Each row is a point on a landscape with many valleys, with its height.
A ball rolls from a point to the lowest of its 2 nearest points, and stops where none of them is lower. Distance is the straight distance between rows; heights are no part of it.
pufar: [150 141 137 112 160 168 105 111  88 119 196 109 164  65 142 190 135  64
 131 125 153 140 104 170 166 148 172 149 179 139]  height 491
fipi: [139 110 158 128 108 141 118 150 148 112  69 148 138 165 125 120 157 156
 140 132 142 148  63  94  89 108 117 116 131 125]  height 738
Nif: [153 162 140 135 164 128 132 165 156 177  99 161 102 154 104  96 140 144
 117 134 122 105 113 117  81  89 154  86 114 141]  height 393
Gez: [104 148 114 152 146 161 163 176 167 145 126  94 107 152 132  91 118 164
 131 121  86 125 153 100 105 110 101  93 115 130]  height 530
soge: [110 138 145 156 136 126  93 132 126  83 108 187 172 172 130 109 136 121
 119 163  89 134 142 143 116  78  80 166 128 146]  height 588
dila: [152 109 133 120 116 150 135 129 136 172 132 118 117 183  39 120 143 170
 153 170 149 136  87  87  96 159 116 120 125 126]  height 522
feke: [134 135 164 110 132 153 143 129 171 124 146 132 135 163 136 154 174 174
 142 140 129 144  51  63  51 160  98 109 152  97]  height 497
goruk: [132 134 106 104 176 124 114 103  96 120 167 137 109 111 115 116 131  79
 114 173 110 148 177 186 159  55 122 163 116 159]  height 261
Vos: [145 141 135 122 115  75 101  83 144 151  81 197 133  84 170 132 135 176
 136 107 119 132  87 163 129 169 124 117 116  82]  height 336
pugi: [138 121 146 140  76 116 133 111 104 146 143 121 156 119 153 137 130 112
 180 101 134 104 161 107 112 167 144  98 172 104]  height 589
Basu: [127 138 128 162 117  89 105 132 109 178 147 157 153 121 107 125  96 108
 172 135 102  68 147 149  73  62 150 116 123 135]  height 604
safil: [106 120 128 134  91 127 148 121 128  79 143  79 145 110 158 138 100 146
 108 107 127 131 131  89 121 171 106 141 148 143]  height 286
bab: [123 104 115 107  73  93 121 103 137  82 129  93 132 108 134 153  97 161
 111 114 128 161 130 122 141 176 100 150 159 148]  height 326
kiza: [128 146 116 136 185 123 104 125 118  94  87 152 122 127 156  96 158 124
 116 111 118 153 104 139 151  65 160 159  89 109]  height 264
tusun: [155 132 125 120 163 117 110 164 126 160  76 149  78 147 128 101 128 106
 128 115 119 123 100 125  99  71 147  90  93 119]  height 353
fifuv: [148 165 118 124 173 120 137 106 174 116 134 157 147  94 173 113 147 140
 132  87 108 122 122 107 111 163 150 145 113 101]  height 366
meb: [115 154 145 130 124 157 134 130 184 135 129 145 119 204  90 124 190 171
 163 171 119 149  70  68  69 132 102  99 150 122]  height 494
Rupu: [ 88 170 108 160 136 115 141 172 136 153  63 132 131 180 121  93 106 163
 104 136  94 112 124 165 160  26 154 124  90 146]  height 507
sogi: [124 157 115 107 191 143 130 132 147 176 142 144  94 110  86 110 125 104
  90 143 151 101 185 161 133 125 127 139  91 117]  height 311
bafa: [173 149 118 121 135 152 140 148 126 145 100 141 161  88 155 155 124 146
  97  75 165 131  41 126 112 118 155 182 140 121]  height 359
Divun: [106 129 111 148 126 134 150 142 172 188  89 131  92 194 110  85 123 187
 146 142 131 143 138  77 138 147 133  77 117  99]  height 576
Tebip: [130 148 131  97 146 170 137 163 154 120 123 107  97 173  54 129 121 149
  63 161 167 144 126 120 109 146  94 136 114 171]  height 475
rop: [162 177 119 133 167 126 131 123 159 116  85 152 159  85 161 129 145 156
 111  84 145 111  62 151 125 114 191 159 121 111]  height 390
dasu: [128 124 163 148 102 163 146 136 113 129 172 114 150 119 144 142 149 121
 175 129 107 112 145  90  77 185 120  75 175 129]  height 601
bivad: [118 115 108 140 112 137 160 144 104 178 134  77  90 136  66 139 104 136
 147 129 145  98 177 132 142 178 139  97  86 136]  height 675
Saro: [152 146 110 113 136  66 119  97 150 123  87 176 125  94 146 121 125 140
 148  88 124 137 103 151 165 132 150 120  88  86]  height 371
kimag: [146 148 109 119 141 108 108 132 163  98 123 133 152  83 116 162  85 165
  92  96 152 159  61 152 116 139 130 191 153 147]  height 467
sem: [138 107 112 107  75  91 141 107 115 125 119 114 129 130  96 118 117 130
 134 123 152 134 166 126 169 164 136 127 117 118]  height 674
vapi: [114 170 112 131 216 108  94 134 161 137  97 196 107 140 148 108 138 105
 112 136 126 138 158 164 163  93 170 141  74 103]  height 215
Ginub: [113  70 147 150  95 137 109 160 139 109 124 145 181 141 183 152 147 120
 133 117 170 121  75  95  94 113  97 144 145 142]  height 699
vob: [ 85 129  95 135 136 107 133 134 126  80 107  91 136 130 104 105 116 126
 126 117 134 132 162 140 181 109 140 186  95 140]  height 684
Kapo: [101 139 139 142 119 131 136 128  73 126 161  52 137 116  84 141 126  84
 145 101 122  95 175 154 160 154 141  78 158 142]  height 537
Pugan: [ 85 132  82 142 130 116 121 136 117  93 118 101 139 165  93 127  98 123
 103 142 129 144 198 164 170 106  97 198 117 167]  height 698
mis: [128  69 105 130 110 155 125 153  69 118  91 115 102 174 180 117 116  96
 147 135  86 142 123 151 122  20  85 116 144 137]  height 596
koni: [129 118 110 151 108 140 143 125 124 199 151 107  85 144  78 117 105 152
 162 155 135 117 159  94 131 176 122  73 121 125]  height 659
Nubuk: [130  74 154 145  90 154  93 134 127 131  91 164 150 164 154 129 158 157
 169 141 161 146  35  90  82 108 104 102 122 107]  height 724
pil: [130 108 104 103  96 120 107 109 134  59 122 114 120 140 154 126 132 110
 126 131 117 191 175 138 193 149 118 129 151 146]  height 432
tid: [154 144 103 128 150  72 119 104 144 136 112 179 147  64 147 149 111 135
 167  89 126 127  89 189 164 146 184 162  96  91]  height 397
Biv: [112 108 136 137  69 109 126 138 141 122  50 124 162 121 154 131 132 203
 118  95 154 152  32 119 123 117 121 124 140 122]  height 654
fubap: [122 117 117 120 179 129 114 108 101  90 175 104 111  98  89 132 133  80
 137 168 126 178 152 181 184  86 161 178 114 154]  height 315
Bir: [134 129  87 101 113  81 118  90 158 115 153 112 136  77 107 149 106 141
 148 117 135 152 167 182 187 197 159 157 134 135]  height 492
gileg: [101 103 144 149 132 130 121 120  75 143 157 132 150  98 174 133 136  77
 146 127 125  93 121 150  88  19 131 150 146 147]  height 562
vuro: [ 97 136 174 143 120 134  92 144 106 108  83 205 169 178 144  87 121 134
 139 174  86 113 109 177 140  82  87 143 113 161]  height 606
fotir: [106 109 109 138  93 101 114 125 116  77 116 118 163 177  97 124 112 126
 121 150 122 137 188 140 139 127 102 167 141 178]  height 704
Direl: [128  66 155 113  94 146 111 112 139  91 106 165 123 210 166 136 167 153
 149 175 109 179  87  89 101 137  67 110 145 112]  height 440
Rov: [ 82 185 113 120 193 140 159 148 157 167 121 113 107 134 142  91 125 146
  72 121 112 101 151 143 140  58 148 119  96 130]  height 291
felo: [136 145 121 128 110 138 156 115  91 136 173 115 153  85 159 157 128  89
 148  87 119  83 134 148 150 175 188 147 140 114]  height 217
fulo: [108  93 130 168 113 165 144 179 112 128 104 112 106 128 154 110 123 132
 158  92 113 137 105  82  95  72 107 109 135 126]  height 628
supi: [140 108 151 116  88  74 113  84 144 140  99 175 146 123 158 109 132 174
 154 122 120 119 104 116 131 163 132 104 121  92]  height 292
rigen: [148 138 106 117 141  75 119 112 114 129 116 161 152  91  90 121 110 106
 147 118 157 110 128 152 146 130 164 179  85 115]  height 444
bedu: [107 153 102 107 164 156 174 181 119 184 121  74  88 129  75 119 108 142
  86 121 134  96 124 156 147  72 128 127  72 133]  height 368
mil: [169  92 114  92 102 149 137 148  96 100  88 131  85 177 124 126 138 103
 121 150 124 179 146 130 152 122  81 123 109 132]  height 569
goni: [116 127 127 118 102 107 135 106 146  90 170  94 109  94 126 163  60 177
  90 115 130 137 112 136 135 204  93 154 186 161]  height 357
dat: [131 134 114 142 104 114 137 119 135 137 146 147 195 103 161 161 115 132
 123  90 152 111  87 128 103 151 147 186 139 120]  height 290
sesaf: [146 119 112 123  81  70 107  82 119 134 138 127 155  74 117 165 102 143
 146 117 142 148 138 186 145 191 136 161 186 140]  height 476
nevu: [143 133 118 118 111  96 144 110 159 175  85 129 123 166 109  98 114 185
 149 129 145 136 117  93 139 159 153  95 102  92]  height 602
momam: [159  88 115 117 101 149 129 151  86 122  94 133  94 186 131 131 101  91
 150 153  90 160 140 154 139  64  70 111 133 152]  height 583
dod: [126 132 114 120 119 127 145 129 167  95  83 129 113 157 187  97 154 162
 116  96 113 168 125  84 152 138 107 112 116 104]  height 367
Revi: [139 188 132 145 157 109 113 129 174  98  78 172 147 100 128 101 149 159
 103 122 131 104  88 152 156 114 192 133  95 130]  height 420
Zetil: [104 105 131 137  95 149 127 112 139 144 178  94 107 187  82 139 148 165
 168 194 105 160 122  60  97 169  63 114 161 134]  height 616
Nofu: [112 133 113 133 105  85  91 112 162  72 138 136 170 104 111 166  56 168
 114 116 157 142  85 149 120 151 118 209 157 170]  height 490
Som: [121 105 147 156 125 140 127 137  80 148 164  99 170  93 197 153 154  53
 149 103 164  93 119 140 154 105 165 129 174 130]  height 558
gutik: [137 117  99 130 112 160 148 180 128 151 105 125  80 172 125 107 105 126
 130 137  90 157 143 139 136  67  86  91 119 143]  height 600
tuga: [125 140 131 134 153 131 151 122 175 102 109 122 125 126 186 100 145 154
 120  70 100 132 123  84 116 143 137 112 117  94]  height 323
per: [135 140 142 108 179 132 122 105  95 128 184 129 120  85 136 129 141  77
 120 150 100 109 169 162 118  70 126 130 132 145]  height 208
Gufo: [143 179 115 108 198 123 119 141 165 169 104 170  98 126  92 106 141 117
  88 135 160 117 152 153 140 110 171 132  87 110]  height 273
boz: [138 105 144 119  53 125 140 123  89 149 134  93 150  99 144 158 131 104
 164  91 153 110 130 135 152 160 164  94 186 106]  height 577
rin: [155 132 145 113 129 115 139 133  79 144 158 112 120  95 142 139 140  61
 163 111 119  80 152 141 142 156 176  93 134 103]  height 186
depug: [142 129 115 125 132 101 165 156 102 186 121 107  97 123  89 144  94  94
 150 114 139  96 153 130 145 148 174 111  85 111]  height 682
Leli: [ 90 157 121 162 148  84 125 166 128 140  54 131 123 149 123 104 114 134
 123 110 118 103 108 134 165  58 196 115  75 113]  height 479
suzo: [114 103 115 147 102 152 128 108 136 183 158 104  95 184  53 111 127 172
 163 199 124 144 152  95 115 174  86  94 151 133]  height 640
kova: [161 125 120  99  94  80 142  71 148 150 132 129 125  89 156 132 136 157
 125 119 120 141 156 139 140 208 118 115 147 102]  height 412
Tusak: [172 176 122 134 140 108 111 124 185 105  79 140 143  75 104 142 132 187
  90 111 152 164  55 171 134 136 164 159 142 144]  height 439
gigel: [171 135 124 119 110 119 151 125 114 175 121 118 138 139  65 126 104 143
 149 111 156  96 121 114 104 175 145 137  94 124]  height 571
Munud: [120  98 135 141 143 102  88 116 107 115 105 163 105 147 197 105 147  76
 148 116  88 113 146 133 121  81 138  95 125 107]  height 657
tisa: [ 95  92 142 151 147 164 112 135 115  81 146 125 135 127 207 121 154 105
 117 120 114 141 134 102  84  72  88 142 162 141]  height 510
sugat: [ 87 133 172 144  88 126  96 157 105 146  98 207 166 188 126  93 101 147
 181 172  69 107  98 150 112  85  88 109 109 162]  height 615
Govo: [153 103 103  87  91 129 142 128 132 121  78 132 103 180 108 113 126 152
 106 145 155 184 142 132 183 153 100 132 108 122]  height 550
bog: [112 105 132 143 121 131 102 136 105 175 162 147 161 103 139 123  92 109
 166 137 106  65 109 145  72   4 131 122 132 146]  height 584
pev: [170 135 135  89 138 121 130  83 155 124 159 158 129 105 153 124 150 122
 134 130 124 133 158 110 117 208 128 106 142 116]  height 387
Zikeb: [134 162 123 130 158 176 157 162 153 193 137 111  97 158  52 110 129 165
 115 133 151 101 127 113  94 168 112  86  92 134]  height 459
sav: [118 129 126 143 191 140 106 101 118  91 133 144 136  92 185 116 156 110
 137 110 127 157 111 133 125  81 152 175 112 122]  height 209
rogo: [115 146 136 161 109 112 124 150 133 138  72 161 129 178 104  92 119 143
 135 131 110 123 137 132 127  84 131 107  98 120]  height 539
rati: [124 137 121 119  86  93 118  91 160 176  69 135 142 183  68  99 118 198
 125 146 163 119 124 128 164 165 157 113  88  96]  height 624
Davol: [136  76 144 126  91 158 131 140  81  83 116 102  84 131 166 116 146  92
 137 117 111 146 149 116 145 116 116  87 150 130]  height 663
Nipo: [138 129 101 104 138 119 126 100 155 108 160  95 103  59 135 160 126 123
 131 120 121 167 152 173 195 200 135 112 133 120]  height 504
nagap: [166 116 163  98 128 159 130 139 145 125 147 155 151 141 140 168 152 137
 123 132 154 129  56  82  59 153  97 133 152 129]  height 464
Bulad: [149 152 104 126 144  82 145 125 124 153 113 142 152  76 120 143 107 125
 151  79 147 105  85 161 163 120 195 189  94  89]  height 418
bizun: [107 125 122 158  81 138 168 133  87 133 141  54 130 115 108 144 100 117
 169 109 123 102 158 116 155 176 156  65 135 120]  height 549
ves: [123 159 120 131 150 154 161 174 110 148 125  59 117 115  70 112 104 145
 102 121 127 112 118 130 109  74 118 136  92 153]  height 399
bagik: [127 160 109 147 161 109 166 150 126 180 134 107 119 124  88 119 110 124
 134 107 133  67 159 137 117 132 161 142  82 120]  height 692
rup: [119 159 138 160 169 174 165 130  97  95 173  63 121  85 123 154 129 116
  79 133  97 115 130 115 130 108 110 110  93 119]  height 477
samo: [119 113 110 123 171  85 100 119 113 133 100 151  67 155 193 123 136  66
 137 141  77 129 169 146 156  90 147  97 105 101]  height 667
pudu: [147  55 175 110  72 144 104 106 117 136 149 128 137 129 162 169 152 120
 163 144 172 135  85  95  88 159  92  94 191 133]  height 627
sokun: [135 120 131 118  95  68 126  63 146 156 135 122 138 103 130 143 125 192
 112 142 116 139 129 139 116 207 100 157 169 109]  height 437
Lofef: [181 116 148 115 123 126 123 110 139 144 114 167 153 120 136 134 140 150
 131 123 155 125  75 104  75 153 118 134 130 113]  height 438
geza: [131 109 126 109 107 147 147 138 139 148 112 135  99 187  83 117 128 133
 105 162 150 155 177 139 143 152  89 128 109 131]  height 527
vozot: [152 114 134  87 114 145 134 148 131  93 136 105 114 138  76 136 107 137
  84 151 153 160 114  97 119 168  95 142 121 149]  height 443
rekag: [ 84 176 113 128 217 123 168 114 114 130 145 115 110 108 149  98 138 135
  90 121 113 136 135 142 136  49 145 153  95 134]  height 223
lasop: [196 131 155 108 106 175 149 110 105 141 176 122 136  86 121 171 119 107
 101 134 121 117  84 119 104 216 120 113 127 113]  height 413
Bon: [143  68 165 111  79 147 103 126 105 101 148 129 129 140 125 158 140 102
 136 150 150 145 127  92  99 142  99 111 176 150]  height 638
lebag: [ 97  91 144 162  84  96  96 131 162  99 130 157 198 118 202 163 114 143
 115 123 168 125  81 119 126 128  94 162 164 164]  height 685
Duda: [ 97 169 105 133 196 157 144 119 136 100 185  86 113  79 118 120 129 118
  87 140 115 125 166 138 153 141 128 160  90 133]  height 421
zuti: [134  82 144 125 112 168 135 148 133  87 115 145 110 196 154 136 155 122
 133 158  85 179 129  94  91 111  54 113 156 147]  height 466
kinob: [100 163 117 150 151  93 124 111 170 132 132 174 139 133 154  95 138 122
 133 115 115 105 192 113 132 143 147 124 103 104]  height 219
dezu: [126 127 112 110  89  84 110  91 149 142  83 171 140 156  87 112 115 166
 116 152 168 144 142 159 190 172 127 139  87 120]  height 643
tiduf: [157 148 135 104 158 154 131 135 126 166 176 135  94 106  96 132 122  93
 102 155 129  90 194 152 121 159 117  89 107 123]  height 339
tiden: [140 127 126 159  81  51 119  82 125 159 118 146 154  80 123 158 115 174
 124 127 130 146 124 176 124 190 116 176 171 105]  height 460
rofi: [173 133 140 114 111 144 155 130 126 153 137 108 146 142  64 140 123 149
 135 142 146 119  88  97  73 178 122 141 122 133]  height 553
tak: [110 136 133 168 131 122 106 117 101 111 167 138 205  96 127 154 119 102
 129 132 163  99 126 146  99 104 155 217 138 147]  height 720
piduz: [ 87  98 160 133  82 103 122 102 150  93 186 133 167 159 155 169 127 159
 139 156 142 117 104  86  73 182  90 143 200 147]  height 555
Nom: [119 107 125 142  80  91 122 105 122 124 104 142 149 175  89 111 121 122
 150 157 136 134 195 131 141 138 118 121 115 145]  height 688
Neru: [104 112 110 102  87 124 145 115 152  80 118 100 115 140 168 116 140 147
 116 116 112 165 170 102 176 168 102 110 131 116]  height 406
bedep: [113  95 149 134 128 171 122 150 118  99 131 133 118 160 178 115 151 111
 126 135  70 140 155 108  91  85  72 109 159 141]  height 489
numap: [124 140 100 147 104 123 148 107 117 148 169 136 189  76 164 166 114 102
 126  83 122  97 106 166 137 156 184 205 163 119]  height 251
madir: [110 140 128 144 160 121 132 106 158  98 130 146 121 138 192 101 153 127
 136 105  91 125 184  96 137 124 127 116 114  97]  height 272
zosa: [119 137 127  80 145 187 137 140 169 136 123 137  93 166  84 129 145 161
  64 155 160 154 163 125 132 182  95 131 112 128]  height 502
tiz: [135  80 115  98 166 140 132 125  60  90 124 107  63  95 151 130 149  69
 134 133 113 144 130 153 178  68 144 128 122 120]  height 679
Zaz: [122 183 120 123 175 170 165 151 164 164 129 107 113 139  74 116 133 154
  89 105 157  86 154 123 114 164 144 123  93 135]  height 480
lolog: [135 132 111  99 148 135 124 100 162  98 164 116  98  87 168 119 149 113
 120 116 113 149 178 134 192 178 135 105 127 105]  height 518
dipe: [ 99 142 167 128 160 156 124 117  57 110 168  81 144  76 141 149 158  64
 136 111 119 109 137 151 169 102 148  94 164 116]  height 514
pima: [110 128 159 127 169 158  95  99  70 103 184 108 151  71 155 162 156  50
 147 128 160 137 137 166 140 101 160 151 177 143]  height 501
Geme: [142 119 143 114 137 125 119 141 110 165 157 140  75 115 137 120 120  74
 142 143  84  99 181 138 112 108 136  59 132 126]  height 572
zav: [118 111 101 128 109 102  73  98 144  44 137 133 145 136 143 139 107 119
 133 146 126 195 157 144 181 135 129 177 158 160]  height 426
figol: [206 116 142  88 117 138 137 116 107 134 146 143 120  92 115 141 127  98
 121 135 155 117 120 122 102 185 131 116 112 121]  height 429
Pizut: [139 166 146 158 164 139 140 131 101 156 152 143 198 112 112 133 123 105
 111 115 143  81 103 141  67  99 156 207 119 135]  height 712
Pek: [140 112 113 108  89 114 150 141 142 115  53  99 124 136 133 119 128 193
 125  84 139 168  71 102 147 108 122 118 120 109]  height 634
Sol: [125 149 129 135 170 168 156 144 128 110 143  80  95  97 117 124 141 110
  76 119 122 121 142 122 155 136 103 117  73 112]  height 451
Nozos: [ 93 119 178 172 109 136  86 151 107 136  89 200 163 153 136 100 126 141
 172 145 116  94  84 123  94  86 115 120 116 127]  height 590
zeme: [135 132 146 100 132 160 113 134 107 145 165 106 109 132 121 119 138  81
 120 147  80 120 181 160 136 110 100  26 157 143]  height 556
kasiz: [115 146 164 156 119 162 134 139  76 112 164  68 148  92 128 153 133  89
 134 112 102  87 151 135 128 131 132  86 161 131]  height 526
lepap: [150 118 137 120  88 137 129 128  91 169 157 107 170  85 191 168 150  63
 154  88 168 104 103 151 169 145 157 109 190 134]  height 567
sug: [174 139 132 105 130 134 113 111  83 120 172 121 159  84  97 164 129  59
 150 131 155  96 142 162 144 154 172 154 157 131]  height 478
bonu: [100 172 120 150 192  84 105 121 156 144 136 172 127 122 143 109 129 109
 121 125 118 100 174 146 145 109 171 150  81 102]  height 154
laged: [123 135 116 110 158 123 120 138 153 181 158 154  95 131 133 118 105  98
 127 136  77  92 191 138 102  89 132  87 106 137]  height 587
rela: [128 131 110 108 114 148 158 167 133 106  71  80 103 149 110 111 134 147
 108  94 139 159 105  96 165 108 130 136 100 126]  height 614
Non: [ 77 150  95 118 186 162 134 114 115 118 181  80  98  93  91 144 123 114
  71 161 132 139 177 173 181 121 129 167  91 152]  height 392
Devi: [147 139 143 112 162 145 119 108 158 144 175 162 109 116 122 117 151 100
 117 148 127 110 203 123 107 178 117 107 123 119]  height 361
pigu: [134 174 126 133 169 175 161 133 161 138 166 105 144 109 110 135 134 146
  82 122 124  90 150 101 114 212 121 132  95 133]  height 499
fop: [122 132 141 134 134 135 122 134 145  77 144 135 156 123 150 132 132 138
 114 104 132 141 115  86 103 129 112 167 145 141]  height 221
busos: [ 94 104 146 156 147 149  83 122 101  84 166 121 155 101 225 141 142  89
 115 128 150 143 125 108 115  78 120 166 175 151]  height 528
Gegu: [150  87 164 117  82 175 124 137  98  86 142  91  98 146 119 136 136 101
 124 156 121 166 141 102 134 152  84  61 156 142]  height 652
rifib: [112  89 127 138 120 163 131 173  90 110 100 101 104 149 149 111 128 121
 123 115 113 149  95 123 107  33 105 137 128 138]  height 610
zaf: [122 130 122 123 133 123 137 136 132 139 131 126 110 144 116  98 119 109
 117 130  97 110 187 145 127  86 113 123 122 141]  height 607
lud: [114 104 139 150  53 132 140 110  87 155 140  68 127 127 102 124 108 143
 196 131 136 125 144  91 145 178 152  72 171 122]  height 565
bim: [122 132 128 113 133 154 126 129 128  93 147 105  91 110 158 115 155  94
 115 130 106 136 194 127 171 141 120  83 131 124]  height 532
goz: [117  98 143 116 129 162 124 143  51  91 123  72  88 108 156 141 152  64
 130 120 114 131 133 151 175  74 119  81 149 119]  height 673
Fiza: [141 159 118 139 135  95 138 129 156 202 100 147 133 162  52 111 115 150
 130 129 171  81 129 132 105 153 171 124  76 123]  height 591
tam: [130 148 110 129 134 135 160 174 136 113  58  96 104 155 103  97 143 151
 110 107 151 143 116 133 160  69 175 128  92 122]  height 595
muro: [126  85 142 131  93 139 123 101 141 132 122 144 118 194 129 121 158 171
 184 170 116 163  98  69 110 143  91 101 138  94]  height 405
bom: [101 105 156 137  84 126 112 125 136  72 186 123 173 130 159 181 110 115
 120 135 164 111 118  98 109 159 105 139 216 165]  height 533
bolu: [105 190 119 153 168 101 140 139 144 128  72 137 135 130 104  89 133 143
 107 116 144  90 120 144 163  76 207 143  79 123]  height 452
gevu: [121 142 154 145 136 129 112 129 148 107 104 191 157 168 118  92 153 141
 126 143 113 122 133 126 104 107 111 131 112 131]  height 566
pabev: [107 174 101 124 176 147 168 175 160 182 102  99  81 134  94 111 122 150
  84 114 145  93 150 143 135  70 185 100  99 122]  height 333
zerel: [166 120 125 110 101  98 124 103 104 122 134 149 161  87  76 146 112  94
 153 129 168 108 139 154 131 156 162 177 123 131]  height 463
bilut: [129 122  93 107  98  89 108 104 151  96 104 137 145 137  93 132 114 145
 122 134 151 159 153 151 175 169 112 165 112 140]  height 658
pibuk: [130 134 167 131 135 169 104 122  94  96 166  93 111 119 143 133 169  87
 109 132  94 131 183 134 144 141 105  42 164 129]  height 545
momin: [127 135 116 131 154 142 113 128 116  73 145 122 140 102 149 127 133 110
 118 127 124 150 137 121 133  96 129 177 120 135]  height 146
pirel: [ 95 101 149 137  91 135 133 107 142 101 183  96 137 183 105 148 142 158
 157 166 114 140 126  62  66 191  85 128 175 146]  height 586
fure: [113 118  97 120 149 121 100 118 161  58 152  98 120 120 130 143  96 119
 125 146 125 202 152 144 188 126 147 187 123 154]  height 398
Redir: [144 114 137 127 164  85 135 132  91 157 127 137  99 100 162 151 120  61
 159 124 114  85 143 123 128 111 199 114 126  94]  height 144
Ruked: [141  98 153 130 109 108 118  95 151 128 128 170 128 162 159 103 155 138
 166 140 113 136 136  85 103 154 112  90 132 100]  height 352
lafo: [104 154 129 153 147 166 162 154 124 131 152  80 122 115 124 120 122 135
 117 123  88 104 157 103  98 115  99 113 112 140]  height 505
sagat: [111  99 126 130  89 100 108 127 142  78 174 136 159 115 141 173  65 137
 105 122 181 124  94 115 117 151 102 175 197 170]  height 513
Veme: [104 124 150 180 111 119  95 173 117 150  53 182 126 174 131  90 115 158
 169 141  98 120  76 112 115  78 129  84 112 126]  height 568
dofi: [118 101 131 142  80  96 111 128 140 120  88 149 182  91 171 153 119 158
 108 107 163 138  60 125 123 128 106 147 147 127]  height 672
Tebem: [125 154 140 144 152 147 145 148 181 153 107 157 111 190  84 102 168 169
 130 152 118 128 109 104  70 112 121  84 134 127]  height 441
Zovos: [182 184 115 122 154 112 143 123 167 139 105 163 156  69 136 142 139 169
 114  84 125 136  71 166 114 163 161 169 136 114]  height 414
dar: [144 138 112 131 127 137 141 144 138 152 152 136 161  77 180 180 110 121
  91  85 154 131  59 146 122 140 135 196 153 131]  height 325
diga: [137 137 143 129 134 106 138 103 147 122 174 123 107  93 146 176  88 176
  80 127 114 156 100 145 114 220  89 151 200 132]  height 377
Zot: [101 155  99 149 127 144 161 179 159 157  63 115  97 189  98 104 119 178
 116 121 136 133 142 122 156  92 153 103 111 136]  height 574
kom: [103 151 132 120 182 149 144  97 104 121 176 121 129 100 156  99 138 110
  97 132 101 124 133 139  90  41 118 154 113 148]  height 127
fom: [124 112 140  79 104 128 128 111 159 111 131  95 109 189  75 136 106 186
  86 163 154 148  96  84 130 198  87 138 133 148]  height 404
vad: [188 109 150 102 121 123 116 131  93 147 130 158 106 110  96 128 133  73
 147 140 151 115 132 131 104 126 133 121 109 122]  height 448
Seleb: [168 116 152 109 124 133 115 134 128 166 113 158 115 161  74 103 138 122
 146 158 149 136 110 104  82 129 115 103 106 116]  height 482
fav: [109 122  98 112 178 153 121 134 128  88 165  93 107 118  92 144 118  98
  99 169 133 189 172 180 183 113 141 197  97 159]  height 358
nes: [174 140 138 118  90 138 134 103 117 140 168 114 114  69 140 193  98 133
  83 136 119 137  87 149 124 230 103 123 177 132]  height 395
Pezub: [160 157 138 114 135 114 141 102 166 143 117 164 151 130 117 113 148 163
 123 106 131 108 103 102  99 163 150 118 105 108]  height 407
todi: [128 133 127 146 123  90 118 121 112 146 136 157 143 130 108 110 121  98
 149 133 117  86 170 138 104 113 143 126 116 122]  height 620
Rulu: [136  93 174 128  68 168 123 121 104 133 162 107 149 126 162 143 152 123
 172 126 128 136 116  85 109 177 118  60 204 127]  height 613
Dode: [133 150 109 133 140 161 157 177 139 195 135 103 101 134  56 104  99 147
 131 129 119 105 129 128  92 113 115  94 108 145]  height 434
zinum: [144 183 127 150 162 111 151 134 122 139 129 130 168 114 102 116 130 117
 124 100 133  73 120 130 104 124 179 183 100 121]  height 702
goko: [106 137  74 121 135  82 122 118 152  87 119  96 150 104  88 138 103 149
 124 111 149 153 131 144 182 144 143 196 108 145]  height 671
tero: [135  99 106 106 160 122 133 145  93 116 103 128  57 137 168 117 138  77
 138 118  99 146 139 140 164  82 136 115  97 104]  height 678
marel: [ 93 144  94 148 137 164 164 171 171 172 100 106  74 176 101  96 119 198
 130 132 124 147 140 102 135 121 111  82 131 126]  height 554
deda: [125 118  70 132 127 154 135 177 131 178 107 156  95 172 111 102 100 165
 168 152  84 153  96 110 120  70  91  74 150 144]  height 625
fulev: [134  82 126  83  68  89 118  98 140 110 120  92 118 148 102 149  99 181
  90 153 134 170 103 108 147 181  81 147 159 137]  height 363
mubi: [125  88 137 149 120 135 124 145 118 114 106 141 118 141 182 115 138 118
 165 103 120 127 126  95 109  96 115 103 127  97]  height 644
Musu: [140 117 130 127 172 136  98 137 103 120  99 156 106 132 150 107 143 100
 117 118 126 124 111 143 110  48 124 144 102 114]  height 309
suf: [ 79 102 139 166 140 130 105 112  77 116 161 128 165  97 202 139 164  69
 142 130 162 117 124 143 140  54 148 156 165 148]  height 544
gipu: [ 91  87 165 159  97 143  99 144 155 114 120 183 171 163 180 140 178 136
 164 136 148 127  54  92  61 116  78 123 142 133]  height 711
Guzas: [129 145 124 133 199  57 126 112 118 163 144 155 115 102 136 130 130  70
 144 140 107  92 159 143 137 105 193 139  91 108]  height 73

Where does a ball stop that starts at each point below?
Nubuk | marel
lolog | bonu
fotir | marel
lafo | kom
Gegu | supi
Zaz | kom
Pugan | marel
kasiz | supi
pigu | kom
vad | momin
depug | rop
Govo | momin
bog | supi

For each start below, name every point that the ball comes to, in order.
goz | Davol Gegu Bon pudu Rulu dasu pugi boz lepap Som suf busos tisa bedep zuti Direl muro Ruked supi
Pizut | zinum bagik depug bivad koni suzo Zetil pirel piduz bom sagat Nofu kimag Tusak Zovos rop
Geme | zeme pibuk bim lolog Nipo Bir sesaf tiden sokun kova pev Devi tiduf sogi Gufo vapi bonu
todi | Basu bog gileg suf busos tisa bedep zuti Direl muro Ruked supi
lud | bizun Kapo kasiz dipe pima pufar sug zerel rigen Bulad tid Saro Vos supi
Gez | lafo rup Sol Duda Non fav fubap goruk per kom
